Points on a hilly landscape, in no order, each with its height.
From any point a ball takes the steepest step (drop divided by distance) to one of its 2 nearest points. It stops when none of these is lower. Distance is the straight distance between rows; heights are no part of it.
pasof: [149 133 113 148 144 131  53  83 164 157 105 124 112 152 139 150 138 169
 124 145 124 107 193 110  84 119 101 103 101 127 106 158 126 121 116 132
 164 118 116  96 162  90 128 135 146 125 132 124 151 157 148 102  87 129
 195 125 146]  h=4.04
gigik: [119  17 101 121 120 178 111 131 133  92 116 143  78 104 127 105 141 114
 111 191 135 116 124  78  47  81 117  74 123 179 104  76 223 138 132 114
  92 115 146  90 139 140  78 124 170  89 167 181 219 172  56 108  79 158
 194 110 109]  h=3.57
Nupen: [123 142 188 157 107 151 121 146 128 118 124 151 152 148 130 164 137 131
 115 127 155 156 112 129 131 152  76 149 102 109 131 186  61 133  99 143
 139 136 109 146 123 112 122 130  97 121 137 165 127 150 148 118 124 142
 167 131 131]  h=4.94
Rurik: [131 144  72 101 147  99 109 106 110 122 163 128 138 104 152 130  96 123
 126 101 126  97 133 138 130 134 125 130 156  79 140 152 121 139 162 127
 165 149 140 128 141 120 116 113 137 158 109 130  99  98 136 154 137 124
 104 125 111]  h=1.91
vulaf: [125 189 201 164 128 100 114  88 103 137  93  84 157 120 123  77  38 146
 190  85 127 105 128 136 145 142 165 164 142  96 120 136  98 110 125  84
 185 152  89 159 107 133 170  86 125 162 156 127 104  85 124 113 129  95
 129 143 161]  h=5.48
zoret: [136 192 112 112 160 109 146  79 111 150 165 148 116 115 127 137  94 172
 117 101 142  96 160 171 204 162 148 155 113 123 159 141  79 138 107 144
 139 129 169 166 141  83 148 141  77 186  72 103  89 113 161 126 174 135
 160 105 145]  h=1.85
kul: [172 132  69 123 116 120  60 114 146 150  90 125 102 211 163 139  90 140
 127 130 127 103 110 126  60 115 146 110 119  86 102 111 116 131 115 108
  98  87 179  90 147  79 100  97 150 122 167  82 140 179 152  38  86 114
 184 105 177]  h=2.00
gesa: [127  99 155  98 145 152  76  91 126 148  70 106 134 134 148 107 161 142
 140 138  90 166 151  87 148 126 156 113 102 103 135  84 143 104 111 118
 102  82 112 128 118 122 158 172 142 116 115 111 137 157  85 123 133  86
 108 138  95]  h=4.11
ribe: [175 109 103 105 117 128  99 129 115 131  96 140 108 198 137 110 103 145
 123 163 120 135 104 151  86 133 155 138 112 143 101  93  93 128  95  81
 114  76 161  99 128  65 127 108 153 103 133 110 171 196 178  69 134 114
 218  94 136]  h=2.65
zeg: [128 154 196 153 103 155 106 102 110 151  87 129 143 168 107 182 153 165
  74 134 117 172  95 134 181 118 147 116 107 123 118 118  92  87  78 143
  98  55 128 164 147  36 160 192  89 142 119  86 141 172 152 133 135  74
 153 143 126]  h=3.67
faf: [ 90  86 124 167 149 148 108 136 109 120 145 116 132 111 137 100 107 157
 161 188 113  76 130 104  95 142 114  91 157 142 102 148 168 162 183 173
 144 161 118 148 129 169  45  83 142 128 156 180 121  80 109 127 125 147
 120 136  77]  h=5.93
fabol: [135 179 140 147  80 136 120 126 192 156 114  74 137 113 151 169 171 109
 107 101 123 191 161  50 151  84 135  72 107  87 153 121 161  84 105 148
 108  68 142 170 135 106 160 179 142 152 123  89 102 152 111 158 117 121
  82 180 175]  h=3.13
vir: [174 125 165 118  93 187 104  90  83 127 110 143 121 160 111 151 132 180
  84 130 101 160  98 137 167 155 169 130  97 116 115 122  56 155  81 116
  79  81 146 144 153  45 137 168 108 143 134 105 151 196 137 118 138  71
 197  93 144]  h=3.99
Deze: [133 174 143 128  97  94 169 126 113 126 140 120 188 160 111 150 145 129
 161 115 119 139 105 119 181 137 142 144 151 116 152 125 125 111  94  94
 118  89 122 159 135 143 196 166 141 113 105  97 105 123 142 156 144  92
  82 134 110]  h=2.68
Rez: [116 130 144 141 112 149 162 147 160 119  99 129 174  99  98 170 183 127
 111 162 131 162 159 122 159 114  87 116 104 132 158 151 136 118  72 174
 108  93 122 155 122 144 182 218 129  98 112 134 152 145 122 145 101 149
 123 148  94]  h=3.88
sosid: [123 139 153 137 129 115 134 149 174 141 112 113 109  97 144 156 144 118
 111  95  94 145 160 111 142 142 127 144 109 158 165 130 114  71 129 124
 119 136  73 143 118 130 148 178 150 149 120 118 101 103 109 129 126 120
  91 164 161]  h=3.32
mim: [120 153 114 131 142 109 167 131 141 123 139 148 165  40 103 132 153 161
 158 134 118 116 125 145 185 147  84 107 141  93 141 153 148 140 135 198
 141 139 133 175 119 178 147 156 141 120  80 165  60  62 132 169 144 140
  50 149  69]  h=4.52
Dudor: [115 181 152 135 118  90 173 133 126 129 178 118 125 135 137 129 142  76
  90  44 122 146  87 100 146 120 185 168 146 182 150 107 146 105 127 123
  91 105 166 124 112 138 186 156  82 105 109  93 126  87 128 135 152  98
  53 163 183]  h=2.69
Rul: [134 137 104  83 177 109 140 124 106 129 160 127  89 175 122  78  99 106
 130 108 131 126 104 127 138 101 183 148 130 164 130  76 126 116 137  90
 107  95 179 120 122  85 133 121 115 147 118  97 139 135 159 120 168 116
 158 105 162]  h=1.59
runin: [121  77 150 164 132 159  97 145 123 123 145 121 130  92 151 133 111 160
 122 150 103  97 152 109 117 146  78 130 157 158  96 136 118 149 202 154
 131 172  77 149 126 175  83 108 140 134 171 175 124  75  88 104 110  95
  73 149 110]  h=5.71
nar: [149  74 147 139 103 142 146 166 104  96 123 132 187  89 109 121 113 134
 151 171 116 130 122 171 122 149 113 125 146 141  92 167 115 161 127 140
 134 181  50 124 101 186  98 108 143  91 191 149 115  99 126 129 118 134
 127  89  71]  h=4.53
mag: [122 136 119 144 163 102  79  96 168 150 127 128 100  99 130 124 118 143
 149 149 119 108 200 122 103 132  81 119 111 159 114 179 124 113 141 149
 188 156 109 108 129 139 111 109 144 130 118 181 111 106 139 122 107 158
 167 127 116]  h=4.42
zif: [163 101 124  89 142 157 125 135  94 126 113 134 117 141 128  66  79 144
 155 168 128 103 119 163 137 155 128 138 107 119 108  98  88 159 141 115
 139 157 123 130 122 138  91  73 143 129 161 157 141 146 140  96 151 136
 181 104 117]  h=4.18
nen: [151 183 117 144  98 109 100 127 159 147 125 145 130 184 132 167 150 162
  88 115 126 138 127 126  97 135 110 134 106  85 107 148 112 134 109 127
 114 110 175 114 163  67 157 118  98 137  86  96 142 209 211 124 139 153
 179 117 143]  h=3.24
nikam: [126  74  99 103 134 173 129 139 128 120 115 150 129 126 131 152 125 102
 123 160 124 145 152  87  89 110 137 119 138 117 107 127 125 115 133 123
 144  86 138 136 103 149 142 131 170  86 157 171 139 140 119 101 110 150
 121 125 126]  h=2.92
reme: [145 177 102 144  86  95 115 108 148 152 105 112 114 194 144 193 114 176
 124  91 135 116 121 149  84 131 129 118 123  77  99 127 119 150 114  93
 115 131 193  91 169  91 127 130 127 150 137  54 106 169 180  76 104 122
 150 107 167]  h=2.70
Gizok: [138 155 174 162 116  95 168 155 108  82 196 148 147 133 112  86 141 122
 142 112 124 108 101 176 182 180 161 165 149 165 139 173 144 184 122 159
 134 182 134 151 124 193 110  88  74 137  93 146 103  81 167 158 186 148
 103 125  83]  h=2.23
gez: [105  72 145 125 158 178 141 103  95 134 125 133  71 117 125 114 177 151
  87 168  59  97 197 138 150 148 135 133  86 208 116 102 161 154 157 158
  80 144 143 112 156 153  87 157 133 130  90 139 181 148 106 140 127 131
 134 174  80]  h=3.83
Ripev: [124  72  99 124 122 179  93 134 146 110 122 145  85 109 118 147 158 162
  49 128 132 141 176 136  89 122  90  64 111 110 103 120 144 151 137 135
 110 134 172  98 156 122  83 154 142 134 113 160 190 198 122 131  94 172
 182 123 118]  h=2.53
Sipat: [117  94  78  99 137 147 114 145 136 119 141 153  71 155 156 140 156  93
  81 127 126 165 132  84  77  72 163  65 133 142 105  68 170 148 123 130
  55  65 215  92 135  70 105 123 121 131  96 107 174 190 127 146 114 140
 181 110 153]  h=2.67
Zipo: [103 120 146 162 152 110 123 130 104 130 103 145 145 142 115 128 124  63
 159 171 125 119 127 134 106 142 124 176 119 161 125 142 130 126 141 119
 140 154 112 115 121 191 132  93 129  88 145 162 155 112 116  72 132 138
 122 164 108]  h=3.23
Togam: [ 95  75 111 130 165 131 118  94  92 132 103 156  93 131 118 108 140 155
 139 200  48  75 175 174 167 172 161 143 130 170 119  96 132 163 175 134
 107 156 145 104 133 149 103 115 138 144 104 136 155 118 105  95 161 119
 136 152  65]  h=4.02
susi: [137 159 142 139 119 122  66  92 154 153 109 133 109 150 128 166 154 186
  98 144 102 104 193 134 118 130  92 101 103 118 122 154  78 113  91 137
 127 105 101 142 172  56 148 149  93 157 100 124 132 179 175 131 122 131
 182 127 152]  h=3.68
gidu: [ 87 133 128 171 125  91 121 138 174 155 119 137 112  93 118 145 149 142
 167 171 135 104 162 123 117 120  76 127 114 167 121 145 170 120 128 180
 164 169 112 123 127 184 111 136 166 117 124 191 103  86 117 158  99 162
  95 149 126]  h=4.74
bog: [ 47  76 156 171 148 148 137 136 152 117  94 107  91 102 109  78 154 122
 178 169 124  95 168  88 108 101  96 124 129 219 137  90 212 129 162 137
 106 177  66 100 115 195  68 118 154 123 158 167 171  80  65 150 106 168
 129 148  91]  h=4.48
zofa: [136  49 107  95 129 192  93 113 128 101  88 124 139  99 131 105 131 164
 109 193  84 150 169  82 112 103 135  83 114  78 124 115 143 129 101 144
 123  83 126 155 117 109 126 162 194  97 107 183 145 149 112 108 118 131
 119 100  88]  h=3.42
gunel: [142 135  63  95 153 133 127 112 126 118 141 126  93  86 152 146 120 100
  88  63 121 143 139 137 121 123 114 135 120  80 148 113 122 123 169 114
 131 145 144 104 129 106 116 169 107 161 111 122 106 146 108 152 143 127
  89 134 108]  h=2.54
vop: [132 147  97 122 102 124 135 148 141 125 136  90 157 158 146 180 149 107
 115 113 165 167  87  80  75  93 138  95 129  76 127 124 162 140 110 112
 112 104 157 123 126 132 153 139 136 105 159  81 119 183 124 119 104 143
 106 130 164]  h=2.51
fifub: [158 108 208 116 123 188 123 135  96 103 120 147 103 175 103 131 142 141
  74 146 102 164  88 149 164 154 148 162 110 163 125 129  34 131  82 123
  94  94 103 157 119  64 118 129  93 118 146 121 192 170 147 107 163  93
 203  92 143]  h=4.28
bizu: [133 180 130 111 115  90 162 138 116 127 162 130 113 137 146 141 104  58
 114  58 141 157  53 133 137  89 158 187 175 135 125  89 125  81 144  64
 120 102 161 139 110 123 162 114 116 121 111  70 113  99 142 108 162  71
  95 117 189]  h=2.39
buf: [172 170 112  86 116 109 150 139  98 150 154 106 161 128 135  86  56 129
 178  86 176 119  65 151 157 142 126 150 172 100 157 129  78 106 135  75
 164 139 117 162 125 144 157 112 112 133 130 125  43  78 148 106 144 100
 123  83 178]  h=5.36
zes: [120 151 153 141 119  97 189 106  86  93 161 142 165 145  88  89  99 139
 139 111 115  98 107 159 144 184 179 160 158 136 132 158 140 173 111 111
 138 148 143 156 128 133 124 109 117 117 101 113 110 100 189 165 168 146
 142 108  70]  h=1.57
gatov: [126 162  40  99 135 115 109 111 164 139 141 166  72 162 156 144 120 125
  97  92 171 113 153 129  65  95 147  82 149  95 109 125 137 156 137 152
 118 123 234  82 153  72 102 120 101 171 108 119 146 167 167 139 120 186
 189  98 171]  h=3.36
des: [133  90 125 178 110 151 103 129 139 120 123  96 145  84 147 147 111 150
 146 132 162  80 151 116  70 141  77 101 135 108  73 145 147 148 192 122
 160 203  72 121 133 162  71  99 149 124 206 150 146  93  91 119  74  97
 102 139 117]  h=5.47
fuba: [106 136 150 122 133 118 182 173 116 149 135 126 113 140 132 143 159  62
 128 122 151 146 117 124 113 123 134 183 123 193 131 125 146 118 118 109
 124 152 107 101  92 185 138 105  97 108 162 114 137 143 113 129 130 124
  96 169 119]  h=3.52
daf: [152 198 188 157  97  85 109 112 124 131 106 105 153 114 119 126  96 144
 160 110 150 109 117 164 149 172  95 183 129 111 126 193  65  85 118 108
 188 170  53 172 119 140 166  97 115 132 153 139  92  66 148 118 121 108
 137 137 150]  h=5.29
pel: [100  92 140 153 160 121 110 134  99 125 104 130 123 145 102 118 175 132
 158 180 101 108 141 146 135 145 154 147 119 158 122 106 165 157 131 132
 104 139 133 104 122 174 148 111 144 104 107 134 162 126 119 106 143 133
 124 166  70]  h=3.59
Modar: [126 118 148  96 134 145 111 117  84 121 110 115 152 136 134  92 107 119
 153 164 158 134 110 127 139 117 131 149 113 117 126 104  79 127 118 114
 119 109 120 124 115 130 121 112 100 112 172 142 119 123  97  93 145 115
 142 124 158]  h=4.44
Kigan: [140 140 196 150 109 137 145 151 185 156 133 146 112 125  95 179 172 131
 106 113 120 160 150 151 150 150  62 172  96 184 142 195  72  95 118 162
 134 155  90 140 120 139 121 161 100 121 133 163 135 146 151 120 117 139
 158 148 141]  h=4.76
rafiz: [129 161 188 164  97 152  87 114 162 166  84 110 155 145 137 192 174 159
 105 144 116 199 135  68 171  98 121  80 116 119 151 140 122  82  92 162
  88  51 115 162 152  83 167 209 109 147 113  99 119 164 122 147 119  98
 117 158 142]  h=3.40
fosar: [136 180  93 114 125 133 117 100 116 107 163 141 152 136 121 168 109 156
 109 118 144 125 124 152 175 146  86 131 138  66 132 168  81 153 116 155
 144 118 121 143 152  85 139 137  87 148  88 116  92 127 163 159 145 131
 128 114 111]  h=0.84
giz: [109  68 173 143 163 180 180 118 142 134 133 151  84  97 106 123 190 115
  97 161  87 146 188 143 192 134 101 168  79 228 139 114 125 126 108 184
  87 130 114 134 120 149  83 180 117 118 107 130 170 133  82 139 117 126
 132 159 105]  h=3.47
roli: [150 152 116  93 108 104 178 162  76 144 151 122 177 122 121  99  68 116
 163 123 159 118  49 147 156 164 130 135 166 127 138 123 110 145 152  96
 144 136 116 155 109 178 136  79 127 110 153  98  59  90 130 124 151 125
  79 106 116]  h=5.19
somen: [110 136 139 162 106 114 126 142 120 104 138 142 147 154 117 143  78  41
 124 147 149 101 108 124  48 118 139 150 146 109  90 144 158 114 151  84
 169 136 155 108 124 179 139  75 126  72 152 141 163 123 142  94 129 150
 110 169 118]  h=2.88
falin: [125 123 134 126 105 109 147 141 135 145  99  98 121 101 136 157 126 103
 165 114 120 107 115 107 100 110 140 127 154 134 115 130 162 125 156  99
 132 185  79 127 115 168 125 126 170 116 208 114 103 117  83 122  96 107
  82 144 162]  h=5.07
fer: [151  99 107 132  94 156  94 106 101 110 109 122 197 173 155 131 127 138
 102 170 167 150  77 135  77 114 117 101 134  35 103 129 101 147  86 122
 136  75 130 125 113 113 142 129 137  65 135 136 147 206 145  70 114 133
 163 126 143]  h=1.87
Kaz: [134 145  42 126  94 102 133 130 127 124 127 128 142 167 163 164 108 113
 125  88 172 130  87 120  66 113 131  77 149  17 132 113 159 133 149 104
 163  99 163 102 144 101 136 101 144 111 126  72 103 155 150 113 118 139
 107 129 164]  h=1.98
zager: [174 197  87  98  96 103 132 132 115 148 154 124 146 131 141 150  78 171
 129  52 160 108  86 145 159 121 105 149 161  75 166 131  88  89 141  88
 136 117 131 183 156  88 157 119 109 156 101  93  59  81 149  94 126  95
  74 117 162]  h=5.53
ruket: [ 89 109 155 138 110 115 197 153 128 108 148 129 150  93 133  99 161  97
 161 126 136 112 120 150 148 155 124 134 135 176 146 118 172 148 147 153
 126 180 110 107 104 208  95 141 117 141 151 138 123  86  96 197 118 140
  74 149  78]  h=3.98
mepon: [142 184 168 130 127  92 146 140 150 138 103 115 152 110 139 150 128 122
 145  92 120 187 119  87 186 117 139 145 150 137 195 129 114  62 104 107
 107  72  91 171 121 101 201 159 139 139 106  97  89  88 134 147 122  92
  94 154 160]  h=3.00
bek: [180 133  57 127 105 125 105 115 148 144 102 108 122 175 175 140  79 123
 113  90 170 126 103  87  49  80 150  88 149  25  98 141 122 130 132 105
 160  99 167 114 138  58 105  66 137 130 170  77 113 163 144  78  93 126
 161  96 188]  h=1.17
der: [122 141  90  86 151 106 144 124 153 145 135 150  96 167 100 124 145  92
 107 109 160 157 121 116 126  76 191 108 122 143 120  64 160 128  94 131
  91  76 191  93 136  66 145 131 106 130  88  75 135 156 156 152 149 122
 156 105 160]  h=2.12
Ver: [ 87  43 117 118 147 146 126 132 144 120 113 110  81 108 136 129 145  91
 138 143 120 146 168  76  64  78 121  98 129 177 108  94 205 101 137 135
  85 128 119  85 115 148  85 144 181 108 158 161 181 126  60 117 102 162
 120 132 111]  h=3.89
vori: [142 177  84 103 152 111 107  88 138 165 145 132 102 143 149 125  91 146
 131  91 129 115 173 151 132 120 161 137 110  92 151 138  78 100  84 135
 134 108 170 121 141  65 151 136 106 191  76 104 112 118 160 127 152 137
 174  99 165]  h=2.43
sus: [166  78 143 104 145 150 109 129 102 137  75 136 116 166 127  93 105 150
 141 191 106 144 127 127 100 132 158 144  85 151 119 103  84 132  83  96
 133  75  71 132 100  89 131 120 177 107 161 137 173 172 128  87 127 113
 205  70 133]  h=3.11
bemuf: [102 151 110 149 125 106 131 141 162 104 152 146 163  92 111 150 154 142
 130 148 140 137 151 117 141 139  67 123  97  93 149 179 148 157 103 190
 116 136 148 160 132 167 158 167 127 137  93 155 119 137 123 181 111 169
  83 131  93]  h=4.17
satuv: [129 102 115 167 126  83 140 144 131  93 198 173 119  97 121 155  98 143
 129 134 113  54 120 188 126 177 106 133 164 149  95 175 156 169 186 164
 165 197 120 106 138 183  57  77  99 152 142 164 104  71 118 151 138 135
 103 137  74]  h=6.36
paba: [142  86  81 116 107 186  88 139 155  95 129 151 140 127 149 130 140 133
  55 118 168 168 132 116  90  98  95  94 125  61 121 147 116 161 110 133
 128 120 151 113 134  73 125 154 119 125 123 142 150 192 127 134  96 162
 174  99 158]  h=1.77
fup: [119 109 132  68 146 161 116 141 125 146 133 137 142 127 119 102 146 147
 125 137 128 160 104 105 158 117 131 123 102 115 139  91 102 126 125 127
  97  90 116 117 107 104 112 147 118 115 132 118 109 162 112 133 136  94
 120  99 130]  h=4.37
davav: [118  59 133 128 156 157 160 178 104 104 151 127 156  89 103 111 150  91
 139 161 137 147 107 150 123 145  97 132 124 167 125 119 153 161 132 149
 126 153  85 103 104 212  80 118 134 121 130 160 140  98 114 150 133 138
 106 128  63]  h=4.23
lofu: [132 166 128 100 118 107 184 130  85 119 168 105 195 105 106  88 113 142
 139 104 144 114  69 138 219 145 144 126 174  97 154 119 131 142 140 120
 138 137 142 170 120 155 165 119  89 142 109 123  52  89 142 185 156 118
  73 114 122]  h=4.99
Kotog: [107 102 102 131 154 129 121 145 123 116 161 117 154  93 137 105  93 175
 163 146 118  70 109 174 154 176 116 111 154 142 112 130 130 165 176 184
 174 192 122 125 120 153  68  92 123 162 141 163  55  60 109 156 151 126
  98 121  91]  h=6.17
Belis: [128  99 102 134 107 136 117 134  95 108  98 134 178 162 149 138 121  87
 122 179 139 128  99 134  65 132 134 117 139  67 111 150 143 112 122  94
 150  96 125 107 120 137 147 103 151  49 161 126 158 151 128  68 115 161
 124 129 143]  h=2.44
tona: [ 99 121  60 122 154  98 128 121 157 143 144 150  55 129 154 129 112 123
 136  94 158  97 153 141  74  95 136  85 121  85 140 122 149 112 179 145
 146 158 200  84 143 105  56 127 107 188  98 131 138 126 137 179 126 166
 173 118 116]  h=3.74
nula: [ 78  92 141 152 145  95 135 137 182 149 145 142  73  96 125 128 162 128
 137 144 123  97 178 117 104 110  62 134 112 207 121 122 179 117 186 170
 127 171 113 106 135 185  64 121 132 132 151 173 143  99  99 157  81 161
 116 150 120]  h=4.75
gepo: [145 183  86 132 117  84 136  95 104 148 143 120 108 133 167 151  62 135
 144  56 150 111  86 147 130 104 152 162 182  85 133 102 104  85 168  82
 137 127 172 128 146  96 152 103 113 160 123  77 102  97 130  69 138  91
  88 141 180]  h=5.69
Peg: [128 207 152 153 129  57 149  95 116 132 115  64 179  92 134 130 118 188
 201 115  89  96 110 148 211 140 164  91 166  67 180 159 165 116 116 117
 150 164 114 184 151 159 198 139 176 170 122 100  76  60 101 140 128 116
  46 194 140]  h=3.96
gadop: [169  96 139 110 158 154 139 161 173 165 144 163  84  95 108 157 153 108
 105 106 123 151 163 167 132 137  73 174  91 193 128 156  63  86 126 165
 139 145  81 143 121 111  90 142 129 116 123 145 121 130 124 102 126 109
 161 112 140]  h=4.57
redez: [ 92 180 145 143 140  54 143 120 135 111 172 149 130 139 121 119 164 112
 140  94 114 129 130 119 151 139 144 133 123 124 156 145 176 131 156 158
 135 148 146 118 137 135 155 136 108 146  62 138 139  99 131 177 158 156
  91 158 118]  h=3.22
tanap: [142 186 101 123  96 135 136 136 146 153 106  97 154 133 140 180 145  80
  91  84 150 213  95  68 118  89 158  86 145  69 156 136 175  77  99  97
 131  76 159 150 124 118 182 142 148 113 125  78  99 153 126 135 114 121
  86 149 164]  h=2.85
Digu: [131  80 127 130 111 157 106 159 131 117 125 105 144 118 151 143 118  94
 126 116 169 120 111  97  49  94  93  92 145 113  88 122 132 135 158 121
 146 176  65 106 104 164  87 105 163 107 218 132 132 125  84 126  61 107
  99  89 150]  h=5.26
gafa: [154 159  75  95 142 151  78  95 157 133 121 144  84 139 169 121  96 143
  84  90 144 141 159 110  97 114 146 106 143  83 120 119 103 125 118 135
 133  98 196 106 134  43 120 129 125 172  80 110 139 167 159 117 120 126
 175  80 159]  h=2.94
bof: [ 82  64 146 175 160 147  93 124 133 130  97 109  74 131 133  93 129  93
 179 189 111 113 161 103  93 107 137 122 128 174 102  87 175 141 157 108
 120 150  81  77 120 165  93  86 162 144 164 155 168  96  73 102 116 139
 131 143 109]  h=4.21
Neb: [139 121 167 130 177 140 130 103  79 156 101 140 128 146  89  53 114 145
 181 199 110 117 138 173 156 169 126 160 104 164 124 128  88 150  93 135
 161 121  87 146 115 134 133  59 135 109 122 149 137 116 177 105 162 134
 163 110 102]  h=3.84
Suz: [ 98 142 132 108 128  95 145 117 112 119 119 127 110 177 131 104 109  67
 135  85 128 149  89 127 108 104 189 167 148 148 129  75 135 106 142  72
 102 115 172 121 137 103 175 124 123 126 147  75 130 134 120 100 154 106
 117 138 169]  h=2.05
rokur: [157 112  76  95 129 157 109 135 174 136 149 140  88 104 125 123 118 103
  97  86 130 113 164 137 107 123 109 147 107 163 117 146  94 104 141 127
 151 124 124 119 137  71 115 141 145 143 127 141 141 126 140 136 117 132
 159  90 147]  h=4.32
neda: [101 176 146 170 101  78 129 126 143 110 138  89 147  99 131 112 135 157
 178 118  94 111 123 111 162 132 143 117 141  96 158 140 181 145 143 134
 142 160 131 145 138 155 160 139 143 140 123 123  93  88 109 176 126 122
  52 154 113]  h=3.60
biran: [131  86 172 105 164 158 163 117 135 141 164 125 101 104 107  91 160 109
 116 120 112 147 144 142 193 126 113 143 108 206 144 128 102 135 122 174
  93 149 127 134 104 137  77 145  72 138 142 136 131 109  92 150 140 120
 141 123 159]  h=3.15
sures: [124 179 164 138 118 123 119 156 126 119 151 140 127 120 133 112  97 105
 134  95 159 128 108 142 119 154  96 173 131 129 129 160  64 123 140 141
 172 156  99 160 108 132 127  93  98 116 146 153 112  79 155 138 114 138
 137 122 164]  h=5.12
nonen: [103 197 131 140 115  71 185 141 131 126 170 146 118 135 123 116 130  79
 133  70 134 123  92 116 159 124 176 164 158 135 178 132 161 109 148 106
 137 133 186 151 126 145 181 137 109 143  75 116 112  94 132 168 167 135
  63 175 134]  h=2.95
vog: [134  61 127 120 130 167  80 104 159 144  61 121 114 118 122 137 162 168
 116 189  79 148 193  88 118 100 129  92  97 130 120 113 168 106  85 120
 111  66 120 127 129 122 135 171 168 115  96 139 167 184 102 107 109 115
 152 135 102]  h=3.80
ril: [124  92 108 105 139 150 111 153 148 127 146 141  95  79 123 153 170 121
  54  90 116 150 164 134 105 112  78 107 104 116 113 126 141 113 157 135
 113 148 132  94 125 145 105 171 120 139 111 144 146 157 112 178 104 167
 107 118 113]  h=3.07
nas: [113  45  95 112  95 176 118 137 127  97 121 127  92 150 153 134 164 129
 100 178 118 136 123  89  58  56 162  50 134 133  90  69 198 166 139 113
  64  89 175  92 139 127  91 108 158  98 162 132 188 180 102 114  92 144
 171 115 148]  h=3.19
sisad: [120 124  88 130 171  97 142 140 158 107 162 152  54 125 115 111 112 119
 114  93 135  95 155 158 115 120 142 116 121 154 136 123 137 129 148 138
 146 160 169  83 145  81  93 124 148 172 106 143 143 125 161 156 144 165
 176  99 128]  h=4.03
paka: [129 131  98 108 136 170 116 133  96 107 132 152 156 173 134 112 127 135
  94 119 168 152  92 135  91 135 134 112 128  63 132 138  95 178  84 127
 132 123 164  98 134  90 144 106 104 109 110 142 158 196 149 130 117 164
 180 101 132]  h=1.03
tek: [141 117 159 146 117 153 126 146 197 137  78 120 134 104 118 170 176 117
 116 153 109 144 174 109 152 105 100 140 114 176 114 157 129  57 104 146
 141  81  75 143 126 101 153 203 167 108 136 137 133 128 105 117 106 115
 115 162 138]  h=3.61
paru: [ 95 145 163 142 149 113 177 135 112 124 144  96 130 111 118  71 117  67
 164 127 128 102 113 137 156 155 153 175 122 178 139 120 155 148 153  85
 130 183 100  92 110 186 128  99 101 149 153 123 145 104 104 163 173 144
 109 160 114]  h=3.75
vudig: [120 146 185 120 145 133  93  99 105 122 122 111 152 115 128  52  69 114
 151  87 127  91 130 143 141 136 154 165 139 138 128 109  77 121 168  88
 169 154  69 142 118 130 152  87 116 146 147 128 123  91 130 146 177  94
 139 135 134]  h=5.61
guzor: [130 154 112 100 124 109 165 165  92 113 150 129 202  93 109 113 154 141
 151 147 170 161  88 144 202 134 102 100 159  94 169 128 130 136 124 171
 115 123 120 171 127 156 174 141 114 124  81 141  69  79 110 179 141 120
  46 140  92]  h=4.79
gobo: [123 103 146 153  91 142 157 151 119  97  79 106 179  89 106 154 126 146
 168 140 115  92 135 144 120 154 137 131 140 154 117 155 153 125 128 109
 134 186  58 116 126 198 146 124 199 105 193 129 134  97 106 113  98 132
  70 142  96]  h=4.84
Tufis: [120 198 167 156  98  66 193 138  79 114 129 119 208 153  81 115 139 162
 176 126 132 120  77 139 183 183 167 155 139 138 160 131 146 160  96  95
 129 113 127 167 131 165 185 129 128 103  88 104 111 108 164 154 171 112
  89 113  89]  h=2.26
mepu: [157 140 168 116 146 121 172 146 115 115 200 130 122 123 117 117 137 125
 123 111 124 132 118 156 225 174 126 164 131 191 158 134  94 152 108 162
 110 153 113 148 113 145 112 136  54 141  83 122  98 104 152 148 173 121
 122 114 116]  h=2.74
bodo: [153  83 170  99 174 168 137 132  73 140 107 130 141 152  85  81 155 151
 144 205 107 153 114 151 164 152 148 152  76 170 133 100 106 156  78 124
 108 112  82 135 113 127 128 118 141 103 131 142 188 180 134 111 149 119
 196  94 102]  h=3.48

Two balls start at each pair of points below. Name the first point that both come to, or write never.
vir, zif => bek
Kotog, Togam => Zipo
Rez, Nupen => never

For each start below, name the point where the ball stops.
neda => Rul
satuv => paka
vulaf => fosar
fup => paka

Call two points neighbours if one is among the 2 nearest of the other. Go from one point of each pair to the other, from neighbour to neighbour, staying as low as possible. Name the highest point that can't be avoided.
bek, zes => Modar
zes, fosar => Togam
fosar, paka => ril
